Points on a hilly landscape, in no order, each with its height.
A ball rolls from a point to the lowest of its 2 nearest points, and stops where none of them is lower. Distance is the straight distance between rows; heights are no part of it.
(31) (h 17.6): [ 38   9 -42  30 -10 -32  -5  24  19  41 -45  39  51 -32   5   0 -90 -14
   0  35  38   5 -12 -30  -6 -20]
(38) (h 15.4): [  0 -22 -18  13 -17  28  -6 -15  20   7 -25  11 -15  50 -12   6 -19   7
  25  20  16  32  42  28 -19  14]
(321) (h 51.0): [-51 -17 -36 -15   7 -22   5  -7 -11 -27   0  -3 -25  17 -46  11  91  21
 -31 -18 -36 -13  -4 -21  22   3]
(153) (h 47.0): [-41  32  32 -45  23  27 -60 -10 -19 -49  45 -35 -16  48 -45 -11  45  49
  19 -24 -36  13 -14 -21   9  11]
(841) (h 27.5): [ 31 -65   1  11  43  14  -1 -21  23  26 -25  79   7  22  27 -21 -51   4
  -4  26  19  33  13 -40  -1  -7]
(170) (h 74.5): [-11 -70  -9  -9  39 -38  -1 -28  10   7 -13  78 -13  15  23 -27  -1  22
 -12  16 -27  17 -42 -70  40 -34]
(883) (h 40.0): [ 15 -49  -4  44 -10 -57  -9 -17  17  11 -18  10  -6  -3  36 -43 -29 -17
  -2 -11  15 -16 -55 -43  20 -41]
(404) (h 37.6): [-27  21  23 -45  21   9 -26   2 -19 -50  49 -36 -24  25 -40 -18  72  44
  -3 -22 -65  18  -4 -22   6  20]
(842) (h 12.1): [ 40  17 -27  43 -35 -49   1  23  15  26 -40  12  47 -40  15  -1 -88 -16
   3  11  33 -18 -40 -36   1 -36]
(547) (h 39.7): [-20  -3   9 -33  41  26  28   1 -12 -36  44 -15 -20 -17 -16  13  90  -1
 -46 -21 -36  -8  -4   2  -8  19]
(702) (h 49.7): [  7  -3 -42   9  10 -43  -8  24  19  13 -31  -4  -8 -37 -12 -77   7  12
  -9   8 -14 -15 -12 -32  44 -17]
(642) (h 71.8): [-40 -49 -45  -7  25 -64 -16 -16 -20  -3 -23  41 -18  22 -20   1  47  10
 -20  16 -26  -8 -42 -32  36 -20]
(87) (h 62.6): [ 21  64  22 -15  -4  31   5  41  23  23   8  -7  23 -38  25  17 -47   7
  -2  10 -11  18  46  44 -22  26]
(97) (h 51.8): [  3  26  25 -13  23  31  17   5  31   6  42 -21 -17 -60  15 -49  15  -6
 -29  -5 -33  13  37  15   4  22]
(766) (h 53.9): [ 18  23 -32  -8  21 -25   1  48  14   6 -27 -14   0 -46 -18 -56  10  17
 -20   6 -16   3  -4  -6  32  -2]
(978) (h 54.0): [  6  35  48 -18  43  31 -15  -5 -29 -39  72 -19 -12  -9  10  28  26 -12
  -4  15   2  21 -11  29 -65  36]
(95) (h 61.1): [ 27  72  41 -14  17  39 -31  41  37  10  19 -25   8 -38  42   3 -49   9
  -1  14 -18  24  31  35 -20  28]
(514) (h 21.0): [ 47 -16 -36  21  12 -19  -9  18  16  41 -48  58  37  -9  16   0 -85  -7
   7  50  37  18   5 -23 -12 -14]
(269) (h 36.1): [ 12 -61  -7  27  11 -29   4 -31  16  18 -21  53   2   4  28 -35 -38  -8
  -9   7  24   6 -37 -44  13 -32]
(253) (h 49.6): [ 39 -20 -20  14  20   3 -46   9  28  16 -41  22 -17  35  11 -39 -29  24
  19  52   0  34  14  -6   2   3]
(471) (h 41.9): [-20   4  -1  30 -62   8  48 -32  17  25   4  -2  15 -31   1 -17 -45 -20
   4 -34  31 -16  17  -6  -2 -13]
(583) (h 28.5): [ 13 -81  14  52 -54 -48   0 -32   6  -1   0  -9 -18  43  58  24  -8 -33
   9 -24   1 -27 -31 -20  -4 -42]
(171) (h 54.4): [-52 -21 -23 -10  11 -21  14   4 -20 -16 -10  -6 -12   5 -39  25  86  -8
 -32 -36  -7 -39 -23 -16  28 -12]
(282) (h 43.6): [  2  15  27 -17  46  19  34  -3   6 -15  56 -12 -19 -65  18 -27  45 -26
 -36   3 -26  -4  15   9 -15  25]
(68) (h 47.2): [ 25  40  28 -30  34  10  27  29 -50 -17  45  11  21 -38  13  61  18 -12
 -13  30  -6   5 -11  39 -57  41]
(297) (h 35.4): [  6   7  10  11  13  23 -88 -14  18  -7 -30 -16 -23  72  13 -49 -21  36
  66  28 -14  13  -4 -27  19  11]
(359) (h 24.0): [-15  14  22 -42  37  24  -7   1 -23 -56  64 -26 -22   8 -20  -5  89  23
 -23 -15 -59   9 -13 -15  -6  24]
(323) (h 69.7): [-63 -30 -16  21 -20 -24   8 -34  15  -4   2 -12 -30  -1 -21 -26  59  -9
 -19 -40 -16 -41 -13 -44  38 -22]
(959) (h 54.1): [ 43  19 -37  -3  19 -19 -35  54  29   4 -37 -14   1 -23 -18 -56 -17  33
   0  37 -15  24   5  -3  21   2]
(839) (h 24.2): [ 35 -40 -28  18  29  -8   3  -6   9  33 -38  71  13  10  17 -14 -61  -2
   0  38  31  26  -1 -20  -6 -16]
(780) (h 64.8): [-41 -40   9  29 -45 -32   4 -18 -14 -10   8 -39 -10  22   7  44  33 -37
   1 -57  17 -58 -26 -12   9 -39]
(593) (h 31.4): [ 17 -69  16  19  30   6   4 -44  29  25 -14  81   1  13  29 -43 -37   5
 -12   4  14  25  -1 -64   8 -18]
(415) (h 66.0): [  6  58  28 -34 -21  -7  60  -5 -50  25  48  30  67 -63  10  81   0 -24
  -2  16  11 -42   3   3   2  13]
(481) (h 69.2): [ -8  -9 -37 -18  21 -46  -8  20 -18 -11 -25   3 -17  18 -39 -27  51  31
 -12  12 -35   5 -19  -2  26   2]
(476) (h 49.4): [ 14 -10  -1  48 -74   8  29 -39  16  44 -12  28  38 -11  17 -14 -80 -17
  25   0  50  -7  20 -32 -23  -9]
(351) (h 37.0): [-22 -24  -2  41 -58 -15  33 -37  13   7  -2 -13   3  -7   1 -12 -16 -30
  -1 -44  32 -23  -9 -10   9 -29]
(882) (h 57.3): [-12  11   6 -36  13  19  68  -5 -35 -16  50  11  30 -39  -3  70  38 -30
 -18 -16  11 -29  10  25 -22  20]
(622) (h 46.5): [ 18  -4 -10   3  22   6 -74   5 -11  -5 -40   8 -19  82  -3   7 -29  25
  45  38  13  41 -13  17   3   1]
(298) (h 61.9): [-43 -19  25   4 -27   1  22  -6 -25 -11  28 -37  12  -5   2  62  47 -43
  -5 -71  23 -73 -16 -12   7 -31]
(478) (h 65.2): [ 11  38  22 -27  19  17 -29  34  -7 -19   4 -31 -12   8 -20 -25   8  31
   2  -3 -21  33   2  29   6  12]
(861) (h 46.8): [-31   3 -16 -29   9  -8  -4   5 -12 -34  12 -21 -23  21 -47  -8  81  43
 -20 -13 -53  10   1 -15  17  14]
(847) (h 30.4): [ 43 -63  11  47 -79 -51   4  -4   0   7 -10 -30  -6  32  61  30 -12 -37
  17 -20  -5 -42  -3  -3  -8 -33]
(611) (h 67.0): [-60 -47  -2  37 -33 -37 -14 -36   3 -11   2 -18 -25  22  -1  10  53 -26
 -13 -47  -1 -47 -34 -38  26 -39]
(969) (h 17.3): [ 24  -3 -19  39 -34 -55   4  15  -1  19 -32  -5  23 -25  22  -5 -59 -25
   5  -9  34 -24 -45 -25   7 -41]
(576) (h 45.1): [-46  23  15 -25   3  24 -75 -21 -13 -35  11 -25 -23  78 -39 -11  24  47
  36 -12 -20  19  -8 -14  17   4]
(728) (h 42.0): [-23  -2  -5  -4   6  12 -73 -19  -4 -23  -8  -4 -28  85 -30 -11  14  38
  33  16 -10  31  -4   1   7   7]
(176) (h 67.1): [ 11  21 -12 -22  19 -14 -21  38 -14 -15 -14 -19 -15  15 -34 -28  24  38
  -1   7 -23  26  -8  20  14   7]
(921) (h 28.3): [-26 -15 -30  11 -12 -42  30  -3 -26   9 -24   2  16   1 -27  26   4 -24
  -6 -17  30 -28 -27   4  12 -24]
(846) (h 45.0): [  4  26   0  -6   6  18 -57  17 -21  -8 -37 -18  -4  71 -18  18 -26  24
  36  16  22  33 -16  42  -2   3]
(517) (h 34.5): [-13   4  24 -11  31  27  49 -22   5 -15  64  -5  -9 -59  14  10  46 -34
 -36 -13  -8 -13  24  19 -27  22]
(719) (h 62.5): [  8  41  46 -33  39  32 -26  16 -10 -28  39 -32 -17  -7  -3 -17  22  17
  -2  -3 -25  27  -3  23  -9  19]
(24) (h 41.0): [ 19  35  -7 -16  -9  19   5  32  -8  12 -28  -4  15  11 -10  28 -32  17
  13  17  10  25  28  51 -10  16]
(92) (h 26.8): [ 47 -25   6  35 -84 -61   6   5 -25  14  -9 -37  17  21  48  46 -25 -29
  33  -8   4 -49 -15   1   0 -39]
(20) (h 31.3): [ -4  36  14   0   2  36 -75  -3  15  -9 -23 -33 -18  49  -3 -45 -20  34
  54   8  -6  15  -1   0  24   9]
(565) (h 47.9): [ 47 -21  -4  15  32  22 -59  -1  14   6 -49  30 -12  71  28  -2 -43  16
  38  57  13  43   2   0  -8   8]
(357) (h 23.5): [-11 -28 -43   8 -10 -25  30 -12 -13  12 -30  26   9  15 -27  18 -18  -8
   3  15  27  10  -1  12   0  -7]
(539) (h 62.2): [ -5  32  19 -33 -19  -1  67  -1 -44   7  32  12  51 -51  -6  70   5 -25
   0 -10  21 -41   1  15   2   8]
(299) (h 65.9): [-16  11  14 -16  25   6  43  15 -12  -3  15 -14  -3 -55   0  -3  46 -27
 -34 -35  -7 -34  -9   6  17  -3]
(906) (h 58.1): [-49 -15   7  -5   8   1  29   6 -28 -10   6 -19   1 -15 -20  37  68 -33
 -25 -55   9 -61 -26 -11  20 -21]
(927) (h 46.3): [ -7 -15  -2  37 -89   3  47 -55   5  26   7  12  30  -4  -1   8 -55 -20
  27 -18  47 -14  18 -20 -15 -13]
(228) (h 19.3): [ -6 -36 -36  13   4  -6   0 -16   9  10 -29  30 -15  36 -27  -8  -8   6
  -2  26  10  30  18  11  -4   2]
(851) (h 52.1): [ 18 -25  -9  51 -36  11  12 -27  37  39 -25  26  15 -24  11 -50 -69 -11
   5   2  44   1  20 -29 -15  -5]
(777) (h 70.6): [-26 -26 -43  -2  18 -50  -3  -1 -15  -3 -29  16 -17   9 -30 -15  41   7
 -17   7 -13  -9 -25 -10  29 -12]
(348) (h 26.5): [ 19  31   7   6 -10  42 -49  19  32   5 -32 -27 -19  34  11 -39 -27  27
  34  18  -2  29  26  16   5  10]
(952) (h 62.3): [-25   2  29 -18  22  10  48  10 -32  -1  27 -10  12 -48  10  33  48 -46
 -28 -40   6 -61 -24   0   1 -11]
(654) (h 32.0): [ -9 -50   6  50 -57 -42   5 -34   7  -1  -4 -19 -16  21  32  -4 -10 -32
   1 -36  16 -32 -32 -25   4 -37]
(16) (h 37.7): [ -4  22 -10 -16 -27  20  41  10  -3  18  -8   5  18 -13 -19  28 -21   0
   5   0  12   8  39  42 -11  11]
(444) (h 50.7): [ 20  37  42 -16  37  19   0  14 -40 -26  64  -5   3 -28  16  43  16 -15
  -7  38   1  14 -13  33 -86  47]
(413) (h 56.0): [ 18  38  15  -8  12  30   3  26  45  11  10 -24  -7 -59  12 -49 -12   6
 -22  -1 -21  19  41  19   7  18]
(696) (h 54.3): [ 12   7 -12  39 -39  32  14  -7  50  47 -34  12  18 -37   7 -47 -65  -5
   1   2  27   5  41 -10 -12  10]
(744) (h 32.8): [-16   4 -24 -14   1 -22  42  24 -44   1 -26   2  20  -8 -37  40  23 -18
 -11 -15  17 -28 -20  21  16  -7]
(889) (h 32.3): [ -9  32  12 -25 -18  26  59 -10  -3  15  32  11  25 -42  -2  35 -13 -12
  -4  -9   6  -6  43  37 -12  16]
(124) (h 43.3): [ 24  43  15 -46  21   4  44  40 -64  -5  25  17  42 -36  -4  77  14  -7
 -12  17  -2  -7  -8  36 -31  33]
(138) (h 4.3): [  0  36  28 -11 -18  66  -8  -2  24   0   9 -20  -6  15  12  17 -24   4
  19  -6  -1  23  49  51 -17  21]
(903) (h 11.5): [ -3  -2   0  11 -34  60   1 -21  31   5 -17  -7 -16  41  -7  11 -20   3
  26  -1  10  26  64  38 -20  22]
(562) (h 23.8): [ -4  23  26 -21  13  34  42  -5   5  -6  49  -6   2 -38   6  21  13 -16
 -24  -7  -8   7  39  44 -28  21]
(399) (h 22.0): [ 20 -16  -1  39 -53 -56   8  -2 -20  13 -22 -15  19   4  32  26 -43 -29
  19 -17  28 -41 -42 -13   6 -42]
(800) (h 44.6): [ 13 -25 -27  36  -2 -52 -14  -2  27  16 -24   1  -5 -32  17 -77 -15   0
  -8  -1   1 -22 -35 -48  41 -32]
(488) (h 47.3): [-42 -10 -13 -22  13  26  42 -13  -2 -31  33  -8  -8  -8 -29  31  77  -3
 -40 -40 -14  -8  18  10   2   7]
(592) (h 13.5): [  5  41  46 -20   7  49   5  -6  13  -5  48 -14   1 -18  25  32 -18  -5
   8   4  -8  18  49  55 -35  34]
(135) (h 43.4): [ 21  41   4  -7  -8  25 -41  32 -14   8 -41 -13  12  48   1  36 -52  20
  44  22  21  27  10  49 -11  19]
(53) (h 39.2): [-18 -14   0  -4   2   4 -77 -29  13 -14  -5   1 -35  78  -5 -42   2  48
  52  25 -34  24   7 -30   9  14]
(80) (h 73.1): [-20 -62 -33  -8  25 -43 -12 -31   5   3 -12  63 -23  27  -2 -17  20  21
 -13  30 -24  15 -22 -39  31 -14]
(437) (h 21.3): [ 19  12 -16  12 -14  28 -11  16  37  23 -34  -7  -7  -2  -4 -33 -36  15
   8  17   5  28  40  24  -3  11]
(925) (h 37.8): [  0  26  -7 -30  11  -6  47  38 -49  -3  -9   6  30 -30 -26  51  15  -6
 -17  -4   8 -13  -4  40  -5  13]
(487) (h 59.2): [ 25  58  36 -18  24  37 -31  34  43   2  24 -38  -7 -43  33 -37 -24  13
  -8  13 -28  29  31  24  -4  25]
(829) (h 58.3): [  1  37  55 -24  52  38 -26 -12 -11 -43  77 -30 -27  -7   7 -10  36  -2
  -9   4 -19  26  -8  14 -37  28]
(707) (h 51.6): [ 53  -2 -38  10  18  -6 -46  37  43  19 -50  10   0  -7   2 -54 -44  22
  10  50   1  32  12 -13   6   1]
(342) (h 52.8): [-25  -6  -2 -33  17  33  57 -11 -18 -35  52  -4  11 -14 -12  66  62 -13
 -30 -27   4 -18  15  22 -25  17]

Where does a ball stop that starts at each point below?
(780) => (359)
(702) => (842)
(829) => (138)
(170) => (842)
(299) => (359)
(851) => (583)
(847) => (842)
(323) => (359)

Call two points neighbours if one is among the 2 nearest of the other. Go from one point of each pair to the other, from neighbour to neighbour, staying as low as possible. Name the highest point that can't be avoided.
(138) and (842) => (959)
(138) and (359) => (153)
(583) and (842) => (847)
